Points, in no order, along strands that fork and pass close to each other.
Two points are linked if the straight distance between their rows is under 159. Some points are linked to none.
q_385: [-69  46 -29  38 -51 -15 -31   9  31  -3  34  18  16   8  34 -34   8   8
  10  38 -20  17  -9  38  -1 -21  11  -1 -28  20 -24  25  -3  12 -34  11
   6  -3   0 -16  58 -37  26   6   2 -62 -21  -5   4  12  -1  23  10 -42
  20  10  34  18   5]
q_414: [ 67 -27 -41   7  34  59  27 -30 -59  16  -7 -38  19  10 -49 -17  31 -39
   6 -13 -45  34 -10 -14  35  11 -32 -21  25 -16   4   2  20 -21  17  -3
  10  16 -10  30 -49  19 -25  34   9  74 -12  92 -24  11 -28 -24 -43 -23
 -36   0 -36 -16 -20]
q_230: [ 19 -40 -14  56 -29  46 -34 -18   4  74  -6 -16  40  -6 -41  -1  15  -4
 -31 -33 -30  48   6 -18  16 -36 -23   2  15  35   7 -74  38  13  -3 -19
  10 -24 -45  41  39  -3  16  -3  16 -10 -16  32 -14   3  26   4 -21 -45
  32 -34   6 -13  38]
q_339: [ -9  15 -22 -23  21 -18  21  43  20  -8 -58   9  12  22 -15   0  26   3
   6   2  30 -19  20  -9 -10  33  24  32  21 -21 -24 -22 -37   4 -41 -16
  14   5 -29   0 -38 -27 -29  41   0 -10 -17  41 -16 -43  32 -15  16 -23
  26   1  22  42   7]
q_71: [ -8  18   4   4   5 -23 -21  56  27  -7 -32  42   1  25 -19  -7   8  10
  -3   8  18  14  32 -27 -16  18  28 -21  10   9  -7  -9 -22  18 -17 -35
  10 -19 -37  22 -14  20  -4   4 -15 -17   6 -12 -26   9  -6  11  -7 -46
  35  24   6  26  -6]
q_332: [ 75 -13  11  -7 -19  38 -18 -12 -21  46 -12   2   7   5 -17 -30  22 -10
 -15 -27 -17  64   3   3 -22 -21 -48  -3   1  19  46 -57  31  22  25  -4
  -3 -25  -2  14  12  59  10 -39 -28  36   0  -7   3  24 -34   6  -3  -6
  37  24 -25 -30  -2]
q_12: [-17  20  -1  -2  34 -11   7  17 -18 -28   9 -16 -30 -19  14  36  -2 -22
  16   0  44 -50 -47 -11   9  14  14  22  19 -53 -22  52 -74 -36 -14  22
 -10   5  14  -5  10 -16  18  11 -12 -16   7 -28   3 -25  51 -16 -33  30
 -53 -25  33 -21 -26]
q_228: [ 40  -6   8  12 -34 -21 -15  -3  22 -11  17  38 -14 -44  21  -6  -2  11
  15  13   6  10   5  32  17 -58  11   6  -1   8  37 -43  23  -4   7  44
 -26 -16  36  -6  46  35  23 -20  -3 -15   9   8  -1  20 -17  19 -24  25
  20  27  -2  -2  15]
q_793: [-13  11   1   9  37  -9  10  -2   7 -34   8 -12 -25   1  35  40  15 -29
  15  -9  36 -43 -10 -24  31  33  28  20  -3 -28 -25  43 -47 -30 -13 -18
  12  21   2 -11  18 -37  -9  10   6 -31   1 -36 -16 -14  44 -27   0  44
 -39  -7  21   2 -37]
q_70: [ 19  18 -19 -10 -31   8 -22 -15   8 -20  -3  32  -7   8   9 -35  -7  -2
  -2  -7 -22  28 -11  17  -2   4 -28 -13 -33 -10  32   9  23   9  16   7
   4  -4  18 -23  22  50  29 -28 -14   2  13 -31  11  26 -58  26  26  -2
  -2  17 -14 -16 -24]
q_947: [-43  29 -17  20 -52 -21 -34  -4  40 -14  29  20  -3  -3  31  15   6  16
  14   5  -3   0 -10  50   8  15   3   4 -35  19  -3  36  -9   7 -35  14
  17  14   6   3  41 -37  26  -9   2 -34  16 -54   7  20  -4  -7  17 -20
  11  -1  17  26 -10]
q_311: [ 55 -23  20  22 -32 -23 -35 -17  29 -11 -12  32   1  -9  27   4  -2  13
  -7  15 -10  33  11  35  26 -14  24 -20  -1  45  27 -24  50   4   0 -11
   0  18  13   6  42   9   6 -36  18 -19   8   4  -2  49 -41   5  -4  -5
  12  37   1   2 -10]
q_622: [ 34  -5   1 -20 -26   3 -17  11  30  -6  27  29 -38 -19 -16  27   1  27
  10 -21  40 -12  20  36 -15   7  17  -5 -20   4  32 -20  -2  26   7  38
  -3  11  20  -7  19  15  33 -20 -31   7  45 -54  21   3 -30  -8   1  25
  22  26 -15  27  22]
q_139: [ -2  18  30 -29   1 -31   8 -21  10 -41  19  19 -15  -8  38   2 -12 -22
   8  -5   0 -27  -6   7  10  17  -4  23 -24 -47  19  75  -4  -9 -16 -13
 -15 -18   0  32   3   9 -43 -11 -21  12  18 -42  -4  36 -19  12  -5  20
 -30   4  -2 -31 -55]
q_956: [-18  37   4 -33   1  14   2   6 -11  23 -13  -3  -2   3 -38  20  16  20
  24   8   1  -8  11  24 -13   0  21   4  -3 -34  -4 -16  14  48 -26  38
  13   5  12 -29 -22 -16 -43  23 -36  17   7  54   8 -13 -22  19  16 -20
  34  25 -21  13  56]
q_55: [ 63 -21  24 -47   0  -7   3  10 -14  10   9  -9 -50 -30 -32  11 -42  25
  -2 -25  50 -18  19  22 -28  -3   0   9   6   5  46 -23   2  14  31  29
 -11  28  44 -25 -18  21  24 -16 -24  22  46 -55  41 -15 -29 -25  14  45
   8  19  -8  21  30]
q_278: [ 68 -35  38 -19 -16  -8  -4  -5  -7  13  21 -12 -27 -41  -7 -25 -24  27
  -3 -19  16  12  -1  23 -36 -29 -30  13  17  33  50 -16   9 -10  29  35
 -12  21  25   6 -21  37  11 -11 -12  23  28 -14  39  12 -28 -10  -5  35
  -7  16  -3  -6  10]
q_389: [-55   2  12  25   1 -31   6 -13  13 -32  27  10  32   8  30 -36 -26 -14
  -8  31 -12 -11  22  -9   7 -31  18 -35 -25  42   8  16  29  -1  24 -26
 -35   0   1   5  28  17 -14 -56  25 -30  -4  -6 -37  31  -1  16  -4   9
  20  15 -10  -9  -1]
q_54: [-13   3  18  -5   0 -14   3 -19  -7 -10  30   1 -15 -45  12  22 -20  15
  24  -2   3 -56  11  40  30 -22  19  10  -7 -30   8   6  17   7   0  46
 -40   0  72 -14 -11 -25 -20  -5   3   8  22   2  29 -18   8   3   5  37
  14 -19 -17  16  30]
q_611: [ 21 -29  14 -20  -7 -48  18 -18  10 -28   4  12  10  24   0  -2 -15   1
  -6  11 -13   1  13  10   0  41   7 -28 -15  15  17  50  43  16   6 -28
  -8   6 -27  40 -33  13 -47 -43  -1  26  29   4  -5  50 -44  -1  -8   5
 -10  11 -23 -14 -54]
q_900: [ 70  10   7 -49   6  24   3  -2  -5  12 -27 -23 -24  36 -15  19  40   3
   0 -30  20  22  11  15  -6  48   2  15 -25 -16  16 -23  -2  31  -5   9
  41  17   4 -19   7   6  -3 -38 -38  16  30 -34  13   1 -18 -41  49  14
  36  31 -11   0 -14]
q_565: [-34  21 -36  38 -33  31 -48  10  14  13  -6  22   8  13  20 -19  26  -9
   0  13 -30  33 -33   7   4   0  -8   1  -7   7 -27 -13  -6   0 -30   1
  21 -13 -17 -17  47 -20  21  25  17 -40 -23   9   6  12   8  38   4 -42
   6   7  34  -4   9]
q_396: [  1 -15  40  -8 -25 -73  -4  -6  29 -16   6  22  10  -6  19 -32 -34  19
  -5  22 -24  21  11  12 -12  18  24  -6 -11  42  43  34  52   3   3 -18
 -32 -18 -17  51 -13  28 -29 -44   5  -2  20 -20  12  49 -34  11  -6  -9
 -12   9  -3  -5 -41]
q_48: [  8 -16 -32  -5   4  14  29  10  21 -14   2  21   2  19 -12 -20 -10 -15
 -26  15  24  14   8 -36 -13 -19   4 -30   6  -5  -3 -19  33  -5  22 -10
 -12 -11 -35 -18  13  55  29   3 -10  19  -6   0 -26  21 -35  21 -24  -6
   9  21 -10   4 -15]
q_510: [-24  11  -7 -31  28 -26  48  51  23 -17 -28   6  -1  32 -27   8  -9  24
 -14   4  47 -34  35 -11 -18  43  55  -6  12  -8 -31 -11 -14   2 -14 -29
  21   6  -4 -23 -51 -25 -17  24   2  -1   2  27 -11 -39  -6 -33  30 -11
  24   4  13  58  15]
q_932: [ 14   4   5  -8   9  21  20  -4 -38  -5  10 -15 -11 -26  17 -13 -16   0
  15  -9 -14 -13 -21  -1  -7  -7 -37   9  13 -14  12 -11  -9 -37  30  29
  -8   7  69 -32 -35  14   1  17  22  35 -10  13  31 -16 -12  -3  18  21
 -28 -13 -20 -15  22]
q_774: [-14  25  -2 -37  36  19  27  21 -28   7 -32 -45 -29 -16 -17  26  10   3
   5  -6  44 -10 -37 -19 -25  20  -1  39  29 -42 -27  -8 -60 -24  11  24
  41  14  24 -64 -29 -25  22  27  -5  19 -16  10  26 -76  20 -31  33  20
 -58  -4  24   4   1]
q_402: [-63   8   2   4  11 -23  27 -10   4 -43  25  -7  39  41  34 -26 -10 -12
   5  22 -20 -16  37   4  17   4   9 -37 -26  41 -20  40  24  -5   8 -37
 -24  22   9   2 -14 -25 -37 -45  26 -14  -8  20 -32  26  -9  -2  19  17
  20   3 -12   8  -3]
q_140: [  3 -55   6  56 -39 -27 -20 -39  29 -20  44  -6  29 -14  29  11  -4   8
 -11   6  -7  26 -17  18  25 -12  25  12   7  37   1  15  34 -10   9 -26
  -7   7 -23  47  63 -28  16 -12  45 -28 -17 -19  10  38   1 -12 -43  14
 -39 -18  17 -20 -37]
q_613: [-26 -20 -11  36 -24   4 -25   3  32  72 -11  13  54  -5 -22 -10  10   5
 -37   6 -17  78   3   1   7 -52  -3  -4  13  38  -7 -81  35  30   8 -13
  18 -41 -49  39  66  -6  38   2  25 -38 -40  34 -27  11   7  30 -18 -56
  35  12  29   5  42]
q_223: [ 43 -29  24  31 -19 -29 -25  -1  16 -17  -4  -3  28  30  23  14   2  10
 -11  -2 -10  46  37  16  11   5  13 -23 -10  65  21 -24  48  12  16 -56
  10  17  -6  27  32  -6 -12 -59  18 -16   8  -9 -14  37 -11 -20  11  -5
  46  32  -9  -3 -16]
q_693: [-68  49  -8 -42  42  -1  41  25 -14 -25  -8 -15 -40  -9  -4  22 -30  -6
   6  12  31 -58 -24 -19 -13  12  16   9  14 -56 -32  21 -71 -11   7  35
  11 -10  33 -65 -40 -17  45  27  -6  -1 -17 -14   8 -72  15   2  20  19
 -41 -13  21  20  14]
q_66: [ 18 -24 -41  19  -1  55 -15 -34  -8  -7  19   3   4  13 -11  -1  22 -39
  23 -11 -38  14 -57   5  48  -3  -9 -24 -11 -33   4  16  24 -23  19   0
   8 -14 -18   4  33  21  -1 -13  22  12  -2  -7   3  31 -10  16 -37 -14
 -47 -18 -13 -48 -44]
q_940: [ -4  42  -5 -44  23  11  13   8 -24   6 -51 -13  13  19 -18   4  25   2
  11  -1 -22  10  21  14  16  13  10  10   3 -38 -23  -3  12  43 -33   0
  22  16  11 -21 -34 -35 -64  15 -22  14  -7  82 -14 -17   7   9  32 -21
  23  16 -24   9  20]
q_330: [ 52  -8  -4 -27  30  17  17 -12  -4  -7 -50  -1  -2  22   1  18  27 -16
   6 -16 -15   8  -8 -21  15  40   0  28  -4 -35  -1  14  -3  -7 -10 -26
   9   2 -17  10 -29  -1 -40   2  -7  14   2  -1 -12  -1   7  -9  19  -3
  -9 -13 -12 -12 -48]
q_119: [ -4   8 -64   4  12  70  12 -26   3  -7 -24 -11 -15  18  20  20  56 -13
  10 -12  -1  -1 -40 -17  12  66   6   6 -28 -14 -39  19 -30 -19 -20 -18
  46  16 -17 -50  16 -34  22  23  18 -19  -3  -3   0 -21  42 -33  54  17
 -34   4  15  -9 -16]
q_919: [ 23 -13  18 -34  20 -44  54  24  -9 -30   9 -25  -9  20  23 -13 -23 -19
 -25   5  40 -16  40 -23 -22  16   6  10 -15  17  -8  10   6 -14  44 -46
  -1  16  19   8 -24   9 -17 -40   4   2   0 -48   0   0 -23 -31  27  56
   7   2 -11  16 -36]
q_267: [ 12 -10 -13 -23  31  -7  45  41   8   3  -6 -10  10  46 -39  32  -6  -7
 -18 -14  33 -25  51 -46   2  58  28 -13 -16 -23 -41  -7   6  14  20 -38
  -8  -8 -31  35 -48  -9 -16 -11 -10   6  12 -44 -20 -23  18 -23   0   3
  43 -35 -14  40 -12]
q_122: [ 35  -4 -15   6 -17  25 -33 -18  -3  -7 -11  27  -4   1  12  -8  30 -28
   2  -3 -32  46 -43  14  30  -9 -19  -5 -13 -27  12   2  17   1   3   5
  18  -6  10 -11  38  39   0 -22   2  13   3   1  -8  44 -26  32  -4 -21
 -23  19  -8 -44 -33]
q_418: [-75   2 -16  54  -2   9 -21 -26   2 -20  37  16  16  21  14 -38 -18 -26
  -2  20 -31  -4   8 -11  21 -34  17 -46 -19  10 -26  27  21 -11  15 -19
 -26  -5 -33 -14  54   1  17 -19  38 -58 -26  -3 -21  22  14  28 -10 -10
  -4  -7   9  -2  15]
q_635: [-51  12  -4  20  12  -1 -14 -15 -27 -11  47 -14 -17 -18   0  16 -20   6
  25  13  25 -58 -44   4   0 -19  -4  -7  13 -16 -31  40 -59 -12   0  43
 -20  12  19 -30  16 -33  36  19  -3 -22   5  -7  10 -23  49 -12 -36  41
 -28 -27  22 -12  22]
q_285: [ 17 -22   8 -37  19 -19  45  14 -10  12 -36 -16  39  32 -28  10 -14   1
 -12  -2  -6  -5  52 -20   8  47   4  -1  -9  -6 -22  -2  28  10   7 -37
 -28   0 -29  49 -63  -3 -42 -10   0  19   0  11 -24  -8  16 -28   3 -12
  48 -36 -37  22 -24]
q_412: [-57   4   2 -44  54   8  39   4  -9 -25 -17   3 -19 -11  -9  26 -30  -9
   2  17  16 -60 -17 -19  10  14  26 -10   1 -66 -24  40 -33 -18   7   5
  -7  -7  42 -43 -46 -13 -11  19   9  20  -7 -11  13 -46  10   6  16  29
 -41 -32 -10  15  -9]
q_158: [-65  15  14 -14   8 -31  27 -26  11 -48  35  12   2  10  26  -9  -4 -13
   1  16   1 -29  -4  -7  -3  -5  14  -5 -13 -12 -15  78   5 -19 -27 -22
 -14   4 -18  16   9 -20 -46   9  -5  -3  -7   1 -24  33   1  20 -27   7
 -41   5   6 -18 -28]
q_679: [ -5   2 -50  34 -22  60 -29  11  -4  32 -23   4  11  15   2 -14  20   1
 -11  -6 -25  25 -35 -13  -9  -3 -39  10  29   8 -13 -50   0 -12 -15  -1
  27 -20  -3 -32  22  -3  35  40  20   2 -29  31   6 -10  10  15   7 -37
  -7  -4  13 -23  38]
q_742: [ -2 -10   2  -1  -5   5  40 -34 -27 -22  15 -49  46  31  22  -8   3 -23
  -6  -1 -41   9  28   8  25   7 -13 -14 -25  20  -7   6  56   4   8 -22
  -6  40  13   8 -15 -36 -50 -46  26   8  -3  55 -15  33  -7 -24  41  31
  26  -9 -34   0 -11]
q_791: [ 11  17  -3 -14  -4  14 -11  -6 -20 -17  18  14 -27 -28  14  22 -13   2
  22 -13   6 -35 -15  16  15  -6  -5   7  -6 -34  19   5  -9 -15   8  45
  -9   1  81 -55  -2   7  19  -1   0  14   9 -19  24 -18  -5  -5  14  35
 -18 -15 -12  -1  17]
q_322: [  9 -10  62 -28  34 -13   7   3 -32  25  -8 -57  -6 -25 -23  44 -10  24
  -9 -20  25  -1   0  -6 -20  -4  10  33  23 -21  -4   6 -37   5   7  28
  16  15  12  12 -42 -25 -29  11 -17  38   0 -15  26 -45  12 -29  10   0
 -44 -26   6  -7  15]
q_290: [ 63   0  -3 -41  -9   3 -10 -23  -5 -15  -6   5 -16  25  -6  -6  19 -10
  -6 -30  -5  27   6  27 -11  43 -23   2 -40  -4  43   2  14  27   8   0
  11  16   6  -2  -3  20   9 -47 -19  17  27 -64  22  28 -45  -7  31  17
  21  18 -15   2 -34]
q_595: [-20   7   5  30  -8  23 -39   5  23  47 -19  24  22  -5 -21  -8  39 -16
 -25  12  -2  72  -5   4  11 -66  -3  -3 -11  26 -21 -69  -2  42 -21 -14
  30 -40 -41  22  48  -4  22  15  -9 -20 -29  24 -30  20  -2  44 -34 -38
  38  44  19  -9  26]
q_526: [ -6  -5   5  -8   3  -5  29  18 -11  20 -24 -18  28   9  -5 -24 -14  -1
  -7   6 -22  -3  30 -38 -17  -4 -26  10  12  15   1 -28  22 -16  13  -3
 -34 -11  -7  23 -56  18 -17   1   8  17 -24  25  -6 -19  17   9  21 -19
  33 -34 -29  12  13]
q_875: [ 28  36  30 -42  20 -19   7   1 -10  -7 -29   5 -15  -2  21   6  12 -29
   8  -5  -9   2  -3  -6   6   7 -11  42 -21 -46  17  35 -21  -3 -13 -10
  -5 -17   3  36 -18  15 -37 -11 -22   6  -4 -35 -10   3   2  12  11  -5
  -3  -6  -5 -31 -51]
q_337: [-98   6 -16  64  -6  13 -32 -17  19  13  57  19   4 -16 -19 -33 -27 -13
   1  23 -14  -9 -17 -17   2 -57  24 -44 -12  -1 -23  11   1   6  14  21
 -29 -37 -43  -6  67   9  41  18  11 -56 -23  -6  -9  14  19  47 -48 -19
 -15   4  19  -6  27]
q_198: [-13  24  23 -24  31 -38  21  39   5 -32 -29  37 -24 -12   5   2 -39   5
   9  17  30 -53  20  -9 -14 -13  29 -16  17 -18  13  19 -20 -10  -2   0
 -11  -3  31 -23 -43  29 -30   8  -9  -6  18  13  -8 -24 -12  15  10   2
   6  22  -9  28  17]
q_760: [ 67  12   0   2  13  69 -24  -3 -21  52 -47 -17 -12  28 -13  19  50  -6
 -10 -49  10  26  -3 -13  -4  19 -19  17   5   2   7 -64 -15  25 -19 -12
  37   9  -1 -11   2   7  11 -22 -20  21   8  -9  -7  -3  13 -22  32  -3
  45  24 -14 -25  20]
q_479: [ 95 -30  24  -7 -23  19  -8 -28 -21  38   3  -8 -10 -18 -19 -20  10   8
 -14 -28 -18  42 -11  27 -20 -28 -62  29   6  19  54 -38  20  -4  19  19
  -8  -8  -3  41   1  47   8 -13 -25  36  21 -27  25  24 -23  -8  -9  12
   0  -6 -10 -25  -5]
q_903: [ 39  -6   6  -3 -10  14   5 -16 -11   4 -16 -20  33  35   8 -16  12  -8
 -10  -7 -38  36  35   8  10   0 -27 -22 -21  34   8 -22  59  26  15 -12
   4  17  -9  18 -11   2 -22 -49   5   3  -3  36 -16  30 -14 -10  23 -10
  50   1 -31 -11 -22]
q_445: [  8  -9 -10  28 -43  -7  -6  19  37  18  16  35 -11 -31   4 -19 -22  23
   1  16  21   1   1  10 -16 -46   5 -12  22  26  18 -57  10   6  11  29
 -24 -23   9 -25  37  25  60  12  -5 -15   4  21   8   1 -15  21 -21  -7
  24  13  12  18  43]
q_203: [-16   4 -20   5   4   3  -7  46  19  16 -54  28  11  22 -18 -14  15  -2
  -1  -1  20  14   8 -31 -15  17  16   9  22 -14 -23 -24 -33  -1 -34 -21
   7 -13 -56  14 -14  -3   4  48  -1 -22 -31  11 -29 -22  31  21 -11 -57
  18  -1  26  11  10]
q_301: [ 19   4  -3  -3  -6  13 -13  14  21  18 -16  27 -19   8 -17  30  14  22
  18 -10  17 -30  12  17  -2  11  18  -5  19 -20   8 -39  -4  26 -20  27
   7   0  17 -30  -7   2  -3  10 -17   2  20  11  10 -10  -3   0  17   3
  34  15 -15  32  40]
q_892: [-13  -2  64 -61  33 -27  31   8 -34   9 -25 -31  -3 -18 -24  22 -36  26
  -9  -8   1  -9  37  10 -19 -16  19  15  11 -25   5  10   0  17  14   9
  -3  -5  22  14 -72  -1 -69  -8  -4  37  -1  -3  22 -37 -11  -1  22  -7
 -14 -13 -21  18  22]
q_302: [ 12 -14 -26  39 -25  65 -32  -5 -28  60   7 -35  15   9  -7  -7   5   3
   0 -47 -26  23 -31 -16 -11  -1 -55   9  28  22  17 -49 -11 -32   7   2
  14 -15  -2  -5   9 -10  46  33  20  21 -23   7  30 -16  34  -7   2 -20
 -13 -42  -1 -27  43]
q_798: [-23  26 -20   3  21  16  -8   2  15 -37 -18  -1 -13  24  30  24  37 -19
  14  -6  12  -7 -12 -21  19  38  22  10 -20 -23 -40  39 -38  -9 -45 -40
  39  21 -28 -12  24 -38 -12  13   9 -31   5 -16 -36  -3  38 -18  31  -1
 -21  28  24  -4 -26]
q_323: [ -4 -55  10  46 -27 -35  -5 -58   7   6  44 -21  33 -38   9  -8 -13  11
  -7  14 -39  27 -14  13  18 -21   4  -8  -2  50  24  21  58 -14  26  -2
 -26 -12 -27  65  24   7 -10 -26  35   8 -10  10  16  40 -25   7 -37   0
 -42 -22  -7 -16 -43]
q_262: [ 28  -5 -10  11   2  37   7  -4 -12   6 -25 -16  23  21  -4 -12  62 -30
 -19 -10 -16  46   2  -8   0 -10 -11  25   5  -5 -35 -24   5   2 -29 -13
  37  16 -29   2  15  -7 -23  36 -13  17 -19  80 -38   8   5  -6 -16  -9
  14  44   3 -16  16]
q_468: [-91  15  -2  60 -27 -19 -54  -6  -3   9  73  30 -23 -40 -17 -24 -63  14
  14  43 -19 -35 -43   1 -13 -45  -3 -48  -2  18   1  44 -23  28  13  49
 -43 -26 -10  -3  46   1  81  16  -1 -54   3 -16   8  -3  38  38 -60 -11
 -16 -24  18  -6  33]
q_778: [ 15 -12  16  15 -14 -15   5  12  11  32 -11  -5  33   4  -7 -25  -7   3
 -23  14 -24  26  47 -12  -7 -28 -10   1   0  38  21 -52  41  14  23 -18
 -35 -24 -26  45  -7  37 -15 -24   2  -7  -9  25 -19  15   4  10   3 -28
  50 -13 -19   1  10]
q_833: [  1  -6 -49   8 -28  45 -23  -9  -9  25  31 -27 -16 -12   4  26  -1   7
  23 -25   1 -20 -49   3  -1  37 -41  19  -7  -9  -2   5 -29 -22  18  42
  -5  -4  11 -23  21  -9  79   8  -1   1  10 -72  48 -23  34 -27  -3  15
 -27 -56  17  -6  -3]
q_437: [  3  17  -8 -14  20   3  21  -2 -32  -2 -20 -17  27  11  -5 -30  32 -14
 -11  13 -40  26   5   8   7 -22 -13  18   8 -16 -19 -11  23   9 -28  -1
  13  27  -9   2 -28 -12 -57  38 -10  20 -23 112 -26   4   6   9 -10 -10
   5  34 -12 -10  35]
q_373: [ -8 -34 -40  12  10  37  17  -9  10   0 -24   8  15  32 -14   0  18  10
  -3   7 -10 -20  -5 -12  -2  28   0 -25  10   3 -20 -14  14 -21  -8 -11
  14  32 -13 -35 -29 -23   1  31  27  18  -9  52   5 -12   9 -11   9  -5
  -6 -19  -6  33   8]
q_858: [-47  36  41  -6 -19 -70 -26  36  12 -33  10  43 -30 -18  18 -17 -52  42
   6  31   9 -17  -8   8 -42   9  -4 -27   5  36  13  57 -30   2 -15   8
  -5   0  10 -14 -20  17  16  13 -20 -27  14 -17  10   3 -19  17 -11 -13
 -16  16  19   2  -6]
q_391: [-59 -13 -16  57 -19   3 -50 -11 -23   0  56   4   1 -19  -4  -1 -33  16
  23  15  -9 -37 -41   5   5 -24 -11 -25  29  12 -23  24 -36 -16   7  39
 -26  -9   6 -23  26 -28  61  24  23 -40  -8 -12  22 -11  56   8 -47  -3
 -27 -31  25 -14  28]
q_32: [-12  13  19  -5  14 -39  14  -2  14 -36  31  -5 -26  -5  17  57   7 -11
  12 -15  52 -46  23   2  26  19  44   7  -8 -35  -7  54 -27   9 -37 -27
  10  17   4  15  28 -51 -25  -8 -21  -6  18 -49 -17   2   6 -23   1  36
 -10  12  13   9 -28]
q_485: [-14  19  20 -40  49  -1  30  14 -23   2 -22 -52  -7 -14 -15  24  23  -1
 -10 -13  34   4  -5 -20 -17  -6  22  39   6 -40 -41   8 -44 -12 -10   8
  26   7   0  -9 -20 -31 -40  20 -21  22 -17  -2   1 -53  18 -15  22   0
 -31 -15  25  -1  -5]
q_88: [-47  14  24   8 -29 -72 -18  16  19 -20 -13  38   5 -12  35 -40 -48  32
  -3  43 -35  17  -7  12 -28   6  10 -15   5  54  29  37  25 -16  -4 -18
 -22 -16   9   7  -8  23 -10  -6  11 -24  -8   6  20  14 -25  31  -1 -34
 -17  11  15  -5 -20]
q_101: [ 65 -14  -5 -38  35   5  47  10   6  -5 -54   0 -19   5  -4  19  13  -8
  -3  -5  24 -14   0 -14 -10  39   9  40  28 -30   0 -19 -20 -45  -3 -13
   9   7   3 -17 -44  -1   1  30   4   4 -12   1  13 -40  13 -18  27  29
 -14 -30  12  19 -39]
q_709: [ 19  -4  24   5  15 -36  17  11  11 -23  25 -21 -11 -16  20  26  -6  -4
  -5  -6  46 -16  30  -4  -4  -3   5   9  -2  10  10  15  -8   2  11 -17
 -13  20  -9  30   6   0 -16 -18 -17  -6  11 -56   1   1   9 -16 -19  35
   4   2  13   4 -18]
q_241: [ 59 -13   4  17  -7  61 -25  -8 -17  68 -23 -18  17  -1 -27  26  48 -21
 -19 -46 -16  30  13  -5  18 -28 -30  24  12  13   2 -62  -2  22 -21   1
  13 -11 -32  21  22   3   4  -1 -17  17   9   8 -13   6  29 -14 -15 -15
  43  -5 -12 -26  29]
q_65: [-20 -20  17 -43  17 -41  45 -10  -7 -28  41 -13  -1  24  16  -4 -20  -5
 -22   0  11 -13  26   2 -15  30   9 -14 -22  13  -7  50  25   8  29 -30
 -17  26  14  32 -50 -10 -39 -33   2  37  26 -40   5  23 -39 -19  20  54
 -11  -4 -19  17 -28]
q_568: [-65  35  27  -5   5 -63  -7  10  26 -53  24  31 -17   6  26 -16 -34  10
 -14  19   9 -12   2   1 -23   7   6 -22 -18  22  -7  87 -23  -2 -19 -28
   6  14   3  -4   0   0 -10  -1 -16 -17  15 -38 -21  16 -31  -4   3   2
 -23  29  15  11 -25]
q_998: [-25  -1 -54   5 -15  54  10 -11   9  17   2 -25 -11  24  -2  16  21  10
  10  -4  -1 -26 -22 -20 -13  57 -22  11  -7  -3 -33  15 -26 -25   6   7
  25   5  -7 -46  15 -25  66  27  18  -7  -5 -39  25 -40  32 -25  38   7
 -24 -40  15  18  -9]
q_20: [ 13 -17  10 -45  29 -13  40  20  16 -16 -39  10  -9  18 -16   8 -12  29
  -8  19  36 -19  11 -15 -19  55  18   0  11   2  -7   3 -17 -23  13 -22
  24  21  13 -29 -56 -23   0  21  16   8  -1  -6  12 -40 -20 -21  43  11
  -5 -10   2  40 -23]
q_716: [ 17 -19 -25  29 -33  45 -58  -8 -25  32  14 -35   9 -24  21  -3  13  -5
   3 -27  -8  36 -58   4   4   3 -47   8  10  24  12 -27 -27 -27  19  20
  11 -10   6  -9  47  -5  65   2  25  -4  -5 -49  32  -5  26 -12 -15  -8
 -28 -42  31 -39   0]
q_603: [-47  23   4  25 -18 -20 -20  15  10   5  39  15 -11 -41   8   1 -33  21
  42  12   9 -58  10  15   6 -47   6   0  -1  -9  14 -12 -19  17  -4  52
 -44 -19  43  -1   2  -4  20  10 -14 -21  13   2  10 -25  25  25 -12   8
  34 -10  -5  15  55]
q_837: [ 34 -34 -42   2  19  66  29 -36 -41  -1   5 -24  19  25 -24  -3  21 -44
   0 -11 -27  -1 -11 -13  39  13 -18 -31  -5 -32 -11  14  25 -14  17  -9
  -1  11 -17   3 -13  18 -18  -1  19  50 -16  46 -16  18  -1   1 -26  15
 -26 -14 -31 -22 -19]
q_365: [-12 -20 -12  38 -35 -25 -28 -23  36 -24  28  20  -2 -14  40  19   5   3
  -1  14   5  -2  -6  15  19   6  25  -2  -2  15  -6  36   7 -12 -21 -18
  12  13 -16  15  69 -31  36 -18  31 -50  -6 -47  11  17   2  -7 -16   3
 -35 -19  35  10 -42]
q_691: [  4   5  17  26   6   6 -11   5  18  22  -5   6  11 -10  -5 -15  41  -4
 -21  13  11  42  -5  -9 -24 -60 -16  16   0  30  -5 -50 -20  10  -9  -6
  29   4 -31  20  24   0 -11  38 -25   0 -24  35 -32  17  -1  15 -41  -6
  28  59  17 -21  24]
q_107: [ -6   3  31   4   9 -45 -16  33  33  -5 -19  44 -15 -17  -8 -15 -29  24
   0  17  16 -16  23 -20 -22 -22  27 -30  24  26  28 -13  -1  13   6  -7
 -32 -27 -10  13 -24  56 -12  -2  -4  -8  20  12 -15   2  -7  32 -22 -18
  33  19  -5  16  26]
q_438: [  4  19  41 -45  31 -11  25   0 -48  -1 -24 -23  -3 -19   0  -9 -21   2
   7   3 -20 -13   8   0  -6 -26 -19  25  14 -25  16   6   4   1   9  18
   1   2  61 -20 -62  18 -59   1   6  30  -5  36  21 -20 -17  11  37   8
  -7   0 -27  -6  16]
q_960: [-14  18  -6  34 -41 -18 -30  33  17  28  26  32 -23 -48  -1  -6 -41  39
  36  28  25 -34   4  17 -18 -40  -6  -4  24  19  26 -49 -29  41   7  58
 -37 -45  26  -8  21  15  79  13 -16 -25  19   7  16 -21   7  20 -21  -7
  35   5   7  27  75]
q_815: [ 30 -17 -16  20  30  39  26 -18 -52  37  15 -36  22 -31 -49 -17  20 -16
   5 -23 -52   7 -14   6  36 -25 -32  15  25  -6  -4  -2   0 -33 -10  26
   1  -9  -9  42 -37  26 -49  66  -1  60  -2  92   0  -1  -8  -1 -58 -22
 -43  -6 -21 -28  21]

Follow the links from the first point to the second, and from the first to the third. Name the last point that the two ways share.
q_526 / q_716 / q_322 => q_903
q_302 / q_267 / q_709 => q_793
q_285 / q_603 / q_858 => q_903
q_468 / q_568 / q_302 => q_793

A fork is a point with three links. Follow the links from the first point to the second and name the forks in between, in order.
q_438 / q_468 => q_903
q_635 / q_302 => q_793
q_960 / q_88 => q_903 > q_793
q_716 / q_228 => q_793 > q_903

A fork is a point with three links, a tip a point with one. Leave the first point through the second and follow the links. Name the first fork or tip that comes.
q_833 / q_716 => q_323
q_903 / q_223 => q_412
q_332 / q_479 => q_815
q_290 / q_900 => q_332
q_323 / q_140 => q_793
